Points on a hilly landscape, in no order, each with its height.
From any point a climber takes the steepest step (rise divided by distance) to one of its 6 nearest points. It stops when none of these is higher. Distance is the straight distance between rows; heights are no part of it.
z114 (h 5.62): [128 122 151 131 113 107 110 176  96 131 178 148 181 132 129  90 158 155
 130 162 118 151  93 180 142 126 124 151  81 110 165 119 118 116 162  35
 161 146  96 154 159 159 111 179 144 142 136 158 165 125 118 176 126 217
  93 124 104  98 117 137 105 139  87 118]
z300 (h 6.12): [122 123 134 109 120 111 116 150 129 141 151 145 166 129 128  97 163 139
 125 150  98 137 102 176 123 128 116 155 106 116 158 142 110 134 150  70
 153 134  88 159 144 155 129 163 126 132 124 146 133 126 112 145 138 169
 103 127 113 112 137 149  96 137 113 140]
z801 (h 5.65): [110 114 135  87 115 108 117 120 128 152 123 146 145 116 134  94 142 126
 122 151  90 131 122 155 105 126 112 166 107 110 144 139 110 153 139 102
 155 114 100 149 121 165 127 146 129 128 106 121 102 119 115 115 150 134
 110 135 110 114 157 134 111 136 131 136]
z564 (h 5.78): [128 127 140 103 119 109 124 123 120 138 114 125 141 138 126 115 134 124
 120 125  99 130 124 147 120 143 125 137 125 113 139 136 130 146 134 131
 131 135 118 134 105 144 134 136 123 145 119 137 125 143 123 113 108 127
 126 126 121 131 123 150 120 143 139 148]
z107 (h 5.27): [129 128 160  87 117 110 116 116 113 136 108 146 161 130 141 104 148 118
  97 148  76 137 114 160 107 147 116 178 101  90 140 120 146 156 137 110
 147 137  92 140  99 163 140 143 122 123 131 138 120 135 120 107 133 141
 114 142 116 138 111 137 117 129 138 124]
z26 (h 7.12): [124  95 108 133 115 122 156  99 157 147 100 124  74 110 139 133 109 120
 151 110 148 104 155  81  93 117 138 114 161 165 102 145  97 134 100 173
 142  99 137 128 169  94 126  95 122 100  92 103  75 103 123 124 172  67
 148 119 137 105 185 112 162 124 133 111]
z807 (h 4.03): [138 137 129 158 136 125 123 184  99 101 195  91 155 166 108 147 156 168
 122 150 159 149 101 146 161 127 148  90 116 131 149 107 139  91 163  79
 107 154 109 124 174 114 119 146 162 161 142 159 190 162 132 161  95 188
 117 115 108 140  78 154 107 144 104 136]
z920 (h 6.96): [116 115  70 162 127 121 138 118 151 124 145  99  75 136 118 172 118 138
 166  95 172 121 160 100 126 108 141  75 182 183 110 152  99  92  87 170
 116 117 153 116 182  76 133  94 130 124 101 111 121 131 123 145 129  82
 160 121 149 103 166 121 141 135 121 116]
z38 (h 6.67): [128 124  81 162 127 146 148  92 159 116 121 105  63 124 137 170  99 126
 167  82 170 126 168  83 146 105 154  77 194 180  97 149 121 103  78 201
  96 103 182 100 157  74 134  89 117 110 104 115 117 112 130 134 120  55
 177 110 179 120 154 119 153 116 139 103]
z578 (h 5.17): [130 160 103 158 148 166 135 114 126 117 102  95 122 136 126 180  84 112
 132  80 146 136 156 102 163 114 139  89 163 150 113 141 162 113 107 187
  92 129 174  96  85  94 139  94 107 132 157 135 152 143 138 111  73 109
 144 129 155 153 103 121 142 131 162 139]
z283 (h 6.81): [114 118  67 172 127 142 147 108 161 105 156  87  61 144 126 187 112 146
 173  80 190 130 166  83 153  92 142  65 188 186 102 140 113  86  72 186
  95 122 184  92 181  64 142  98 128 112 107 113 133 114 127 135 107  72
 182 101 174 120 157 124 144 131 129 111]
z345 (h 6.98): [131 108 104 141 116 127 141 121 146 134 105 123  94 121 134 140 109 114
 142 101 137 117 152 114 115 126 142 117 174 159 113 148 116 135 100 176
 130 116 139 118 130 111 131 109 118 112 105 119 114 122 134 117 134  81
 148 121 149 119 152 117 146 135 140 118]
z54 (h 6.85): [112 107 104 133 112 122 133 137 143 134 139 110 108 130 119 143 123 140
 147 112 140 121 130 126 119 114 132 102 162 152 128 155 106 116 102 138
 134 116 126 134 156 111 129 107 128 134 107 123 114 121 126 137 130 106
 130 114 127 114 152 138 124 147 129 127]
z477 (h 6.01): [133 131 161 107 111 114 106 131 103 134 130 142 180 141 138  99 160 145
 107 152  84 143 117 172 127 152 120 154  94  92 147 112 138 146 160  69
 140 148  98 144 121 162 128 168 121 134 135 155 142 133 121 121 111 171
 105 132  97 129 102 137 109 133 117 142]
z789 (h 5.83): [137  76 129 101 131 102 159  91 190 172  98 181  91  80 153  86 127 132
 148 148 138  71 149  97  73 114 101 119 138 166  96 131  45 146 106 153
 157  57 151 159 175 123  98 107 130  97  79  63  18  59 106 145 252  55
 140 142 127 106 228  98 150  87 116 112]
z497 (h 5.70): [111  87 123 105 124 109 130 104 169 177 121 169  99  98 121  81 133 131
 149 144 128 105 122 125  79 114  94 139 129 143 116 162  73 137 113 124
 164  75 111 160 174 146  93 108 125 107  92  79  41  86 112 141 208  79
 106 132 124  98 213 111 127 107 109 129]
z592 (h 6.97): [112  96  85 135 113 125 136 127 158 148 140 121  92 118 124 131 133 134
 171 109 143 108 137 117 112 114 127  96 171 168 114 160  81 121  99 138
 143 108 119 140 187 117 118 108 125 118  91 107  91 118 118 145 158  99
 124 117 126 102 182 127 120 143 118 134]
z865 (h 3.46): [146 141 129 137 126 133 132 165  99 112 154  99 159 159 122 141 149 146
 125 126 126 140 121 134 153 142 145 117 115 119 146 115 142 118 147 118
 103 164 121 129 116 116 143 144 128 143 147 164 169 162 135 125  84 154
 119 127 107 149  73 149 121 139 138 141]
z814 (h 5.26): [104 116 156  97 117 112  97 147 123 139 162 175 171 117 135  64 164 143
 131 173  94 140  90 217 124 114  98 175  71  78 152 165 119 128 152  29
 186 134  87 174 138 180  90 183 126 137 122 143 122 107 108 153 156 193
  83 151 112  75 166 130  98 114  98 133]
z841 (h 6.11): [146 135 183  80 105 107 105 105 102 132  90 150 170 132 140 103 150 107
  96 143  70 138 123 144 114 160 122 176  76  80 140 108 169 170 158 107
 131 146 106 123  69 169 139 156 111 134 148 138 132 130 120 101 127 156
 118 139 108 154  93 123 125 129 141 130]
z34 (h 6.45): [125  85 146  96 130 106 149  92 175 162  85 175  81  84 136  89 112 114
 129 138 133  90 138  85  82 111 106 155 131 136 100 128  81 160 113 157
 166  70 134 155 145 148 116 108 133  97  80  71  37  84 118 130 239  62
 146 137 127 113 205 104 151  98 122 118]
z213 (h 5.68): [154 147 188  92 112 115 100 126  89 119 104 151 194 141 134 103 154 120
  98 145  60 145 110 157 127 182 122 172  54  62 155  86 179 160 172  87
 134 160 104 125  72 170 146 170 106 126 169 154 142 139 131  99  96 183
 105 132 118 151  66 122 126 128 139 144]
z23 (h 7.27): [144 153 117 185 161 150 126 196  97  59 216  77 151 164  95 168 155 177
 118 146 185 151 106 123 175 129 156  73 104 137 127  97 146  79 162  94
  75 176 138 113 174  81 128 133 180 154 159 159 208 180 153 153  60 183
 135 113 115 152  63 150 117 132 115 121]
z767 (h 1.35): [157 178 141 168 153 158 123 177  79  73 179  98 171 170 104 167 137 174
 112 138 156 152 112 116 167 149 137  94  97 117 139  73 172  90 177 109
  80 163 140 103 145 105 136 143 159 145 186 150 216 176 148 152  43 195
 118 116 114 174  28 132 123 126 129 130]
z394 (h 2.79): [151 156 131 163 133 143 120 171  85  90 170  92 163 162 114 152 134 168
 138 137 160 140 118 134 166 140 147 101 119 124 141  99 164  98 155 119
  87 167 138 112 130 112 139 142 138 161 170 159 189 174 130 134  63 176
 134 119 115 166  65 141 124 137 131 133]
z725 (h 6.94): [108 114  48 171 114 137 143 130 161 113 179  91  58 127 117 191 124 154
 178  91 194 126 152 102 144  89 147  60 179 185 102 145  91  85  63 166
 112 116 162 107 211  57 137  93 137 121  96 116 125 115 124 133 135  78
 181 101 163 115 182 110 136 133 112 106]
z868 (h 5.71): [111 118 136 125 112 117 122 167 117 138 172 147 166 135 138  84 162 149
 131 161 118 140  95 187 134 124 112 135  97 108 164 137 103 113 157  36
 164 141  89 177 167 150 108 174 138 141 127 157 154 120 112 172 145 200
  95 127 108  91 123 157  91 133  95 122]
z474 (h 7.02): [111  96  75 148 114 119 149 112 171 152 147 109  72 119 130 164 123 143
 182  93 165 107 165 101 119 105 133  76 172 184 104 155  73 114  79 167
 137  98 135 132 212  80 124  93 133 110  91  99  93  97 122 147 160  75
 165 118 145 102 192 116 151 127 112 112]
z542 (h 4.49): [101 105 126  93 113 105 114 133 148 159 149 163 127 105 135  78 149 141
 132 148 102 133 100 166 103 114  88 154 104 115 143 169  81 138 125  80
 169 104  92 187 161 175  94 141 126 133  93 121  87 104 116 152 182 144
  80 138 107  86 189 138 100 119 113 144]
z492 (h 6.78): [135 132 164 100 111 121 110 133 109 135 128 167 179 128 138  83 161 142
 102 160  77 142 100 181 138 146 120 181  71  79 155 113 137 150 159  55
 152 142  84 146 126 175 130 179 124 131 149 158 143 128 108 131 130 189
  91 128 104 115 126 132 105 128 115 129]
z342 (h 2.78): [130 141 145 169 139 132 127 189  91  96 195 111 166 165 113 131 158 161
 114 162 152 150  83 157 157 135 149 105  94 128 150  87 126  87 177  46
 120 170 105 121 172 119 128 156 170 145 157 160 214 163 140 186  92 208
 113 111  99 127  70 154 118 136  91 123]
z755 (h 7.74): [135 101 140 114 135 119 155  91 157 148  68 158  80  97 147 114 104  94
 127 121 128  92 145  90  83 126 128 140 162 144  97 127 102 162 116 179
 145  92 136 128 121 122 118  99 129  93  91  91  65  84 127 107 203  58
 160 148 145 121 190 108 169 107 136 115]
z566 (h 5.89): [119 123 178  62 111  97 106 103 134 143  97 181 169 104 131  59 159 106
  74 180  47 136 112 177 111 151 105 227  63  54 139 118 142 185 146  85
 163 117  80 163  89 202 127 174 136 131 115 121  86 118 126  90 178 158
  95 157 109 128 148 118 117 127 119 129]
z344 (h 5.61): [145 149 135 121 138 133 120 115 127 128  77 128 133 132 128 140 100  78
 113 101 119 131 139 112 126 143 127 130 133 124 128 128 165 148 128 171
 115 120 145 111  52 132 145 111 102 137 146 131 144 134 138 105 101 101
 133 135 134 147 103 123 142 132 155 137]
z831 (h 6.77): [114 120  87 163 129 127 136 147 134 106 170  80  97 136 120 177 121 142
 151  96 166 133 140 114 145 112 138  82 174 168 121 144 123  88  93 161
  99 135 142 108 169  90 128  99 135 141 118 134 145 149 131 130 103 107
 148 111 144 121 137 140 130 148 125 127]
z97 (h 6.92): [140 136 110 151 135 158 149  86 154 134  62 132  70 105 146 144  71  73
 139  73 164 104 166  62 120 105 144 114 183 154  96 133 126 132 107 214
 117 103 184  92  89  87 124  92 113  82 133 111 105 101 147 112 142  58
 180 138 178 127 152 101 183  97 153 101]
z399 (h 4.74): [111 111 159  67 115  96 122  99 143 156  95 165 153  96 132  64 138 101
  85 161  67 128 103 160  85 139 103 203  94  81 139 140 131 183 135 110
 167 108  83 145 101 188 130 149 130 122 106 106  80 110 119  96 173 134
 104 150 104 115 153 119 122 127 125 129]
z86 (h 6.16): [126 128 169  86 125 107 131  97 139 146  65 146 124 108 128  91 117  57
  86 142  85 128 118 119  98 154 121 182 117  94 130 120 152 178 126 151
 144 123 119 125  55 161 144 111 116 126 112 118  94 131 147  86 158  96
 122 143 124 136 126 111 141 132 148 131]
z570 (h 6.33): [131 157 100 150 162 188 136  85 141 130  67 115  91 120 135 172  62  79
 135  68 153 113 162  70 155  93 136 105 174 166 111 136 154 121  99 220
 126 103 191  90  64  99 132  98 103 105 151 128 137 116 144 106  98  74
 160 134 183 135 125 109 158 115 155 108]
z481 (h 7.29): [120 127 160  67 127 101 132  88 149 169  70 178 120  80 126  73 134  97
  79 162  81 118 109 123  83 145 111 206 104  88 118 119 122 183 127 137
 166  96  95 134  82 189 136 129 143 127  94  88  60  95 142 101 211  98
 119 154 112 126 173 107 128 129 127 116]
z956 (h 6.32): [133 124 167  87 133 107 152  77 156 164  60 170  94  91 142  73 113  77
  97 140 104 105 127  83  71 123 126 177 138 101 104 115 131 176 121 173
 154 100 126 127  69 157 129 100 134 107 103  83  60  97 132  98 221  60
 145 141 128 128 172  99 157 118 128 115]
z468 (h 3.93): [113  95 140  77 120  96 115 109 148 160 122 178 139  98 130  65 141 134
 116 170  85 122 103 171  83 124  85 180  89 101 136 163 106 150 126  90
 168 116  80 171 136 183 104 152 115 130 105 112  69 108 118 123 182 142
  87 144 115  97 192 122 109 120 117 143]
z82 (h 7.11): [142 124 193  70 114 101 103 106 103 131 118 191 192 107 145  67 175 129
  86 173  33 146 108 196 123 154 105 215  50  61 148 121 132 171 162  47
 165 141  77 156 100 200 119 187 136 126 153 145 126 108 110 103 146 193
  83 152 109 114 116 122 108 126 119 133]
z373 (h 6.41): [125 141  69 178 137 155 146 111 154 107 132  99  81 136 138 185 101 119
 162  67 172 125 166  93 160  98 143  82 175 177 107 149 140  97  84 204
  95 115 187  87 124  72 131  96 123 113 129 114 135 128 137 120  88  69
 172 114 175 132 148 112 143 128 150 111]
z707 (h 6.84): [103 124  67 153 123 129 135 151 145 119 185  87  93 141 107 164 140 150
 161 118 181 140 132 128 152 102 138  71 177 173 122 146  90  83  84 137
 121 131 124 126 196  87 130 107 147 139  93 132 142 141 126 155 118 116
 142 112 127 112 148 147 118 149 113 128]
z929 (h 7.30): [133 106 118 124 132 125 150  96 156 147  82 134  75 113 143 113 100  93
 136 107 145 101 161  89  99 130 137 128 159 155 100 131 121 138 103 185
 138  95 152 115 117 111 126  95 121  99  91  97  76 100 125 122 174  59
 159 134 148 122 176 119 151 112 145 109]
z981 (h 3.25): [161 151 172 110 122 134 107 137  80 111 123 127 185 155 132 124 141 136
 115 141  95 131 118 139 139 167 133 146  88  88 154 100 178 147 173 103
 116 169 124 127  97 143 144 152 111 140 175 158 159 149 131 129  77 177
 118 106 116 161  53 127 123 125 144 143]
z967 (h 3.21): [155 180 144 154 156 168 112 144  80  96 101 105 180 148 125 170  99 125
 126 114 138 147 138 121 167 148 132 116 117 106 127 103 195 111 153 150
  81 155 165  98  85 114 150 123 104 143 202 142 188 163 139 114  45 163
 110 125 135 188  35 133 120 121 155 153]
z541 (h 5.13): [126 137 144 144 119 135 122 184  96 123 184 144 175 146 123 102 163 157
 122 167 133 144  84 174 164 130 136 126  85 115 162 114 119  90 164  21
 151 155 102 138 176 146 115 171 155 136 140 172 186 143 128 186 115 220
  96 123  98 102  95 150  90 134  84 122]
z78 (h 6.59): [110  99 108 112 109 116 126 131 155 156 132 139 110 117 124 115 134 131
 140 132 119 117 120 143 108 119 102 122 147 142 131 156  92 125 112 119
 153 105  99 156 154 148 116 126 129 131  97 112  92 114 103 136 160 115
 110 130 115 106 167 138 112 140 118 135]
z388 (h 6.28): [121  81 108 107 120 105 142 115 188 162 124 163  83  91 139 113 126 139
 173 132 149  81 143 117  92 114  92  97 138 166 109 151  52 133  96 128
 163  77 132 160 200 134  85 102 126 112  81  73  41  73 103 157 218  84
 128 119 127 100 229 112 143  95 110 124]
z286 (h 6.10): [128 130 107 138 128 133 130 124 129 126 130  99 111 135 125 151 113 128
 138 100 135 134 140 124 134 131 141 118 163 140 136 132 134 120 114 153
 113 127 139 118 106 111 146 115 116 133 125 142 135 136 136 111  93 110
 133 124 136 136 109 133 128 140 144 138]
z572 (h 7.55): [130 116 155  99 127 113 152  91 169 162  59 177  76  73 146  86 115  90
 106 146 127  97 137  83  75 123 126 171 137 116  88 104  98 176 121 181
 164  75 135 139 104 139 131 107 136 101  94  72  47  81 130 106 241  45
 158 150 131 124 187 100 155 109 132 110]
z545 (h 6.66): [136 126  95 165 134 151 148  89 161 131  99 108  67 124 146 170  77 100
 154  73 167 107 176  61 146  94 144  95 185 174 100 152 127 111  91 197
 103 112 182  95 119  69 140  92 120 101 117 110 117 105 139 120 122  59
 190 131 188 124 160 105 165 107 156  98]
z285 (h 5.51): [113 122 159 124 119 121 106 175 101 131 171 178 180 123 143  83 159 160
 122 176 109 148  89 193 151 132 119 160  66  86 169 112 121 118 169   7
 172 145  99 163 168 166 103 194 150 132 148 167 167 123 112 182 124 223
  87 126 105  97 119 144  88 125  90 126]
z859 (h 6.15): [124 153  84 168 160 185 133  89 149 119  82  97  85 124 139 198  69  90
 145  64 182 114 166  74 184  86 143  90 172 182  96 140 149 102  87 208
 103 104 199  90  93  72 136  88 111 101 153 116 138 118 143 112  90  81
 172 125 205 134 128 108 157 120 160 103]
z224 (h 5.00): [125 130 111 158 129 136 122 165 104  97 194  92 139 159 108 161 150 157
 135 130 162 144 114 140 163 120 150  84 127 142 141 123 140  98 134  98
 103 163 126 123 156  99 140 136 151 156 145 163 192 158 129 143  86 168
 122 125 111 147  82 153 113 139 117 143]
z43 (h 0.28): [155 156 164 150 123 141 109 174  60  90 174 121 170 164 111 137 151 181
 115 143 139 145 102 136 153 152 145 105  81 100 145  70 165 113 185  80
  92 182 127 102 142 129 131 162 148 140 189 167 198 168 136 158  64 211
 107 114 107 150  39 138 125 130 114 139]
z195 (h 6.19): [ 97  97 109 112 120 106 121 131 166 166 152 153  98 111 129 118 141 144
 166 128 141 100 118 147  94 109  93 109 132 147 129 166  78 123 102 113
 163  94 110 163 180 145  97 120 114 108  88  86  69 104 109 155 189 111
 106 120 130  92 207 125 116 116 111 138]
z887 (h 5.46): [122 126 109 142 122 125 125 153 113 134 172 111 132 151 122 137 148 154
 130 132 140 134 125 159 131 127 129 115 135 142 136 133 111 105 132  92
 132 140 108 145 158 118 127 129 138 136 125 145 154 136 125 147 115 155
 123 122 117 123 112 159 106 153 110 136]
z713 (h 4.16): [144 130 176 107 110 128 113 144  84 112 137 135 192 157 138 106 159 146
 112 151  89 144 108 157 134 171 130 150  79  87 151  81 157 137 183  67
 125 167  98 129 110 156 141 170 124 129 170 168 166 152 114 139  93 192
 103 126  99 135  63 128 115 132 119 139]
z775 (h 4.89): [114 107 153  86 125 102 131  91 164 163  86 168 115  86 130  80 120 116
 101 151  86 106 122 119  76 126 108 189 119 108 113 127 101 182 120 146
 153  93  94 145 104 174 121 115 131 117  87  76  59  87 125 113 205  90
 118 139 120 118 183 112 138 121 126 121]
z949 (h 4.86): [141 139 154 105 126 128 130 121 114 127  93 131 153 129 130 117 125  95
 103 128 100 135 127 126 124 157 124 149 128 104 135 124 163 153 131 134
 115 140 128 123  74 141 149 134 105 134 142 135 131 138 133 106  96 124
 119 138 107 155  92 125 134 132 151 137]
z218 (h 5.72): [110 128 118 134 121 119 120 168 121 142 183 129 146 138 126 107 164 160
 133 152 136 129 107 170 133 116 124 122 123 130 146 144 109 108 141  67
 149 143  92 154 172 140 113 160 136 149 122 153 149 136 117 161 131 179
 104 130 104  98 134 153  96 139 107 138]
z686 (h 7.26): [136 118 135 115 132 137 162  91 149 147  64 143  70 100 146 119  86  72
 133 108 141  98 153  62  97 115 129 133 174 151  93 126 114 151 113 209
 137  96 156 113 104 104 128  83 119  94 104  95  89  97 142 112 196  53
 173 137 154 121 173  93 185 109 146 107]
z605 (h 7.49): [130 137 156 108 128 124 135 101 139 140  58 146 104 102 140 117  94  76
  98 111 107 114 140  94 103 137 124 163 141 108 120 125 142 170 125 182
 140 111 138 122  55 144 133 107 121 114 122 124  95 120 144  87 158  89
 132 139 133 132 135 115 152 131 149 135]
z760 (h 6.82): [121 113  98 152 124 140 154  99 156 128 116 107  74 125 130 164 100 119
 153  88 153 123 161  93 131 111 137  94 188 162 106 160 118 115  86 179
 117 108 169 103 145  89 133  91 123 114 108 109 115 115 136 125 120  76
 158 122 160 118 154 121 149 122 141 113]
z776 (h 6.65): [144 132 118 143 140 153 150  99 143 125  73 126  95 119 132 138  75  69
 124  91 141 113 150  81 121 116 146 135 166 148 118 130 143 147 112 190
 126 115 156 110  71 120 139  99 107 105 132 119 116 108 143  94 137  74
 142 135 163 123 135 115 165 117 157 112]
z41 (h 4.62): [134 159 114 161 143 146 137 166 101  94 159  86 139 157 110 173 125 142
 140 118 165 147 136 128 166 120 147  99 144 147 124 123 148  91 137 143
  86 154 150 113 119 100 138 123 132 154 148 148 182 163 136 120  62 143
 130 121 120 151  82 147 128 129 144 134]
z958 (h 6.88): [130  98 117 110 134 112 137 102 170 167  98 149  95 105 126 102 124 127
 141 128 128 102 139 105  81 122 118 141 146 161 116 139  79 139 109 146
 143  86 121 147 158 133 107 108 129 108  81  80  57  96 121 130 202  78
 119 126 131 109 191 121 140 110 124 118]
z863 (h 5.81): [128 132  99 168 134 138 132 177 118 103 205  81 116 154 101 160 146 152
 145 132 180 152 123 137 157 114 142  73 136 153 135 129 127  87 122 109
 102 153 134 120 164  91 133 123 146 159 120 152 181 166 131 149  90 147
 138 123 119 133 101 150 108 152 112 133]
z158 (h 2.32): [156 172 156 137 140 154 111 146  72 100 123 107 184 157 128 157 123 135
 122 126 129 143 130 122 154 161 131 124  96 101 143  82 190 125 172 116
  97 171 145 102  88 125 139 144 115 145 195 151 181 163 133 125  54 171
 118 122 125 185  36 120 120 123 147 145]
z558 (h 5.02): [133 150 103 180 154 150 134 182 111  80 196  81 137 159 100 177 140 159
 131 130 185 143 131 134 166 124 151  74 125 147 125 115 134  85 129 120
  75 165 136 119 155  86 130 128 153 159 150 155 188 173 145 134  60 165
 140 127 120 153  74 151 128 142 122 132]
z670 (h 6.46): [121 108 136 104 124 110 135  95 144 156  87 142 106 109 133 102 109  92
 118 130 108 118 130 110  87 130 121 160 143 128 123 135 123 163 112 152
 136 112 120 137  99 144 130 113 117 114 108 104  83 118 137 113 159  86
 131 130 134 119 165 119 134 133 132 121]
z422 (h 6.09): [128 134  94 161 131 131 128 144 120 106 172  93 125 150 117 160 135 152
 137 109 149 133 125 135 145 122 155  92 154 154 127 130 136  97 117 132
  96 142 138 129 147 103 134 122 126 144 128 145 169 152 126 129  86 134
 129 128 122 146 100 156 115 144 126 139]
z816 (h 5.41): [107 127 131 139 119 123 120 184 110 126 184 121 159 150 129 124 155 148
 133 166 142 144  98 177 154 124 127 114 110 132 147 131 105 107 140  49
 145 145 105 149 169 132 118 154 154 149 125 149 168 147 117 170 120 200
 108 123  99 109 110 150  90 142  96 133]
z95 (h 4.12): [ 99 102 106 107 127 102 117 121 160 162 150 159 119 113 134  85 142 149
 144 152 129 111 113 160  80 109  90 141 111 129 135 183  69 131 114  79
 180 106  94 169 167 171  85 133 125 123  89 100  68  97 110 160 187 136
  93 135 116  81 220 128 109 117 103 139]
z249 (h 5.59): [124 174  97 170 166 193 129  98 131 114  87 102 114 126 136 205  59 100
 139  63 160 127 159  85 183 102 131  99 163 164 102 134 169 105 101 204
  99 117 189  83  85  85 146 101 112 122 170 127 157 136 143 105  69 102
 151 124 193 152 104 133 136 126 165 125]
z385 (h 6.75): [100 104  92 132 123 114 129 151 146 150 161 123 107 128 123 122 141 145
 144 129 138 116 121 156 113 122 112 107 142 147 135 162  89 112 108 113
 147 112 105 155 174 141 107 123 126 135  98 111 111 117 123 146 161 134
 120 129 126  98 162 137 103 134 117 136]
z517 (h 5.79): [126 143  82 169 150 149 127 128 118 106 152  76 106 141 104 180 107 147
 145 103 162 140 147 111 163 113 144  88 167 151 123 144 141  88 112 170
  84 141 163  96 108  97 137 102 123 139 144 143 164 156 133 118  73 109
 143 121 137 153 107 140 127 147 146 133]
z409 (h 2.09): [155 178 163 149 150 177 100 150  66  76 115 116 186 154 121 174 115 166
 120 132 123 147 117 116 161 159 130 124  90  89 151  76 203 115 185 125
  90 169 144 100 103 122 144 136 117 145 218 149 194 165 134 144  32 199
 111 119 123 190   6 125 136 105 142 159]
z646 (h 1.04): [154 160 152 161 143 140 114 163  74  80 156 114 186 172 121 146 138 177
 125 147 141 137 120 125 155 159 142 104  88 101 150  84 175 105 176 110
  85 179 129 106 128 124 139 153 129 152 181 159 190 169 143 146  51 189
 118 119 113 174  38 134 129 126 129 145]
z722 (h 7.81): [141 128 191  74 104 103 108  95 101 128  99 165 190 119 138  88 168 113
  88 170  46 148 108 178 121 167 122 200  55  54 148  96 159 171 171  80
 150 157  95 130  91 186 136 177 127 127 155 145 114 125 126 107 136 176
 100 131 110 124  87 116 116 134 118 122]
z226 (h 4.68): [135 132 150 109 115 125 114 144 108 123 136 115 153 155 126 124 135 128
 122 144 104 145 133 143 131 149 127 142 105 105 143 120 148 133 145 108
 118 148 117 134 108 144 135 144 115 144 146 150 152 144 121 116  99 145
 121 125 112 139  94 125 120 143 135 144]
z413 (h 7.01): [131 123 163 104 133 128 159  88 153 155  56 165  69  83 142  94  95  72
 104 126 129  93 140  78  78 125 137 169 148 116  90 103 115 188 116 194
 151  95 140 126  74 136 126  95 121  94 108  84  60  87 143  95 219  56
 176 148 144 129 172 101 185 109 146 107]
z419 (h 6.76): [124 118  87 153 121 131 133 114 143 126 125 106  91 136 129 159 106 131
 150  96 140 124 143 107 136 118 140  99 173 159 128 147 126 114  96 167
 112 125 148 111 135  91 129 107 129 121 110 128 124 127 128 111 114  92
 152 111 144 119 142 131 126 133 140 120]
z790 (h 5.82): [122 146  83 176 148 154 136 115 135  97 137  81 103 131 117 184  95 126
 155  87 154 133 158  92 168 117 143  81 168 167 109 142 148  92  91 181
  85 134 176 100 112  83 136 104 118 130 130 129 151 146 134 120  66  98
 158 116 164 136 123 125 131 141 149 118]
z594 (h 6.60): [124 120 106 131 120 123 128 121 134 138 116 112 105 137 127 126 117 129
 133 111 116 124 131 121 115 127 135 132 165 140 128 142 124 134 111 152
 119 133 124 119 120 125 123 103 120 120 110 130 123 131 124 116 125 106
 128 125 126 130 140 138 132 136 150 128]
z768 (h 4.18): [137 160 114 154 155 160 127 127 109 114 111  93 155 134 126 180  98 116
 127 102 136 139 146 104 160 131 137 107 136 134 125 133 176 119 127 162
  88 144 160  98  82 112 161 123 115 145 173 140 175 154 142 100  58 127
 127 126 140 169  77 138 126 125 156 145]
z861 (h 1.56): [142 151 146 148 138 140 127 173  81  88 174 108 171 159 118 147 149 172
 112 138 132 147 103 149 164 143 149 105  98 117 144  85 162 102 170  94
  91 167 129 109 140 113 141 148 146 141 180 173 185 179 137 150  68 181
 119 116 100 152  55 138 117 126 116 138]
z846 (h 4.70): [139 135 149 120 109 125 121 158  95 121 155 117 165 155 126 118 156 146
 121 152 118 145 112 159 143 136 143 131 105 110 149 121 134 121 159  75
 129 154 117 134 140 137 134 158 129 152 141 165 177 149 127 141 110 182
 110 128 102 132  88 151 108 153 114 154]
z880 (h 4.04): [153 159 163 116 140 139 107 132  82 122  95 121 166 140 132 142 121  98
 111 126 107 149 133 121 141 161 131 131 124 105 136 116 177 146 148 140
 114 150 138 127  64 132 152 141  98 135 175 143 152 144 122 104  76 146
 129 124 120 167  63 124 129 120 158 140]
z923 (h 6.31): [122 154  76 191 148 146 135 162 137  82 208  72 106 149  97 181 140 150
 147 107 193 151 131 116 167 111 142  66 160 162 115 129 118  79 101 136
  81 146 159 104 163  74 128 112 153 157 126 142 188 165 144 135  74 125
 163 115 139 147 112 143 117 146 114 126]
z786 (h 3.96): [114 110 146  74 129  95 122  97 153 157  94 179 135  93 138  71 134 115
 105 165  76 115 114 150  79 127  98 191  98  91 123 148 100 178 127 113
 167  96  87 160 105 179 107 142 125 122  90  86  58  97 124 111 199 107
  96 145 122 103 187 123 114 122 111 128]
z247 (h 6.44): [125 127 202  46 121  88 102  95 132 130  80 171 181  99 127  75 162  90
  56 171  30 150 105 173 112 155 110 236  53  42 133 115 150 184 155  88
 157 132  86 137  67 204 135 164 140 130 132 128  93 120 130  77 186 158
 102 163 105 141 116 112 125 122 121 124]

Call two points neighbours if one is among the 6 nearest of the other. Go from one point of each pair to the other, from neighbour to neighbour, staying as high as possible. Name the lowest point that can't be avoided.
z605 and z755 -> z413
z481 and z755 -> z670
z605 and z23 -> z558

Where does a climber stop that starts at each point below?
z342 -> z722
z373 -> z755
z923 -> z755
z38 -> z755
z816 -> z722
z967 -> z755
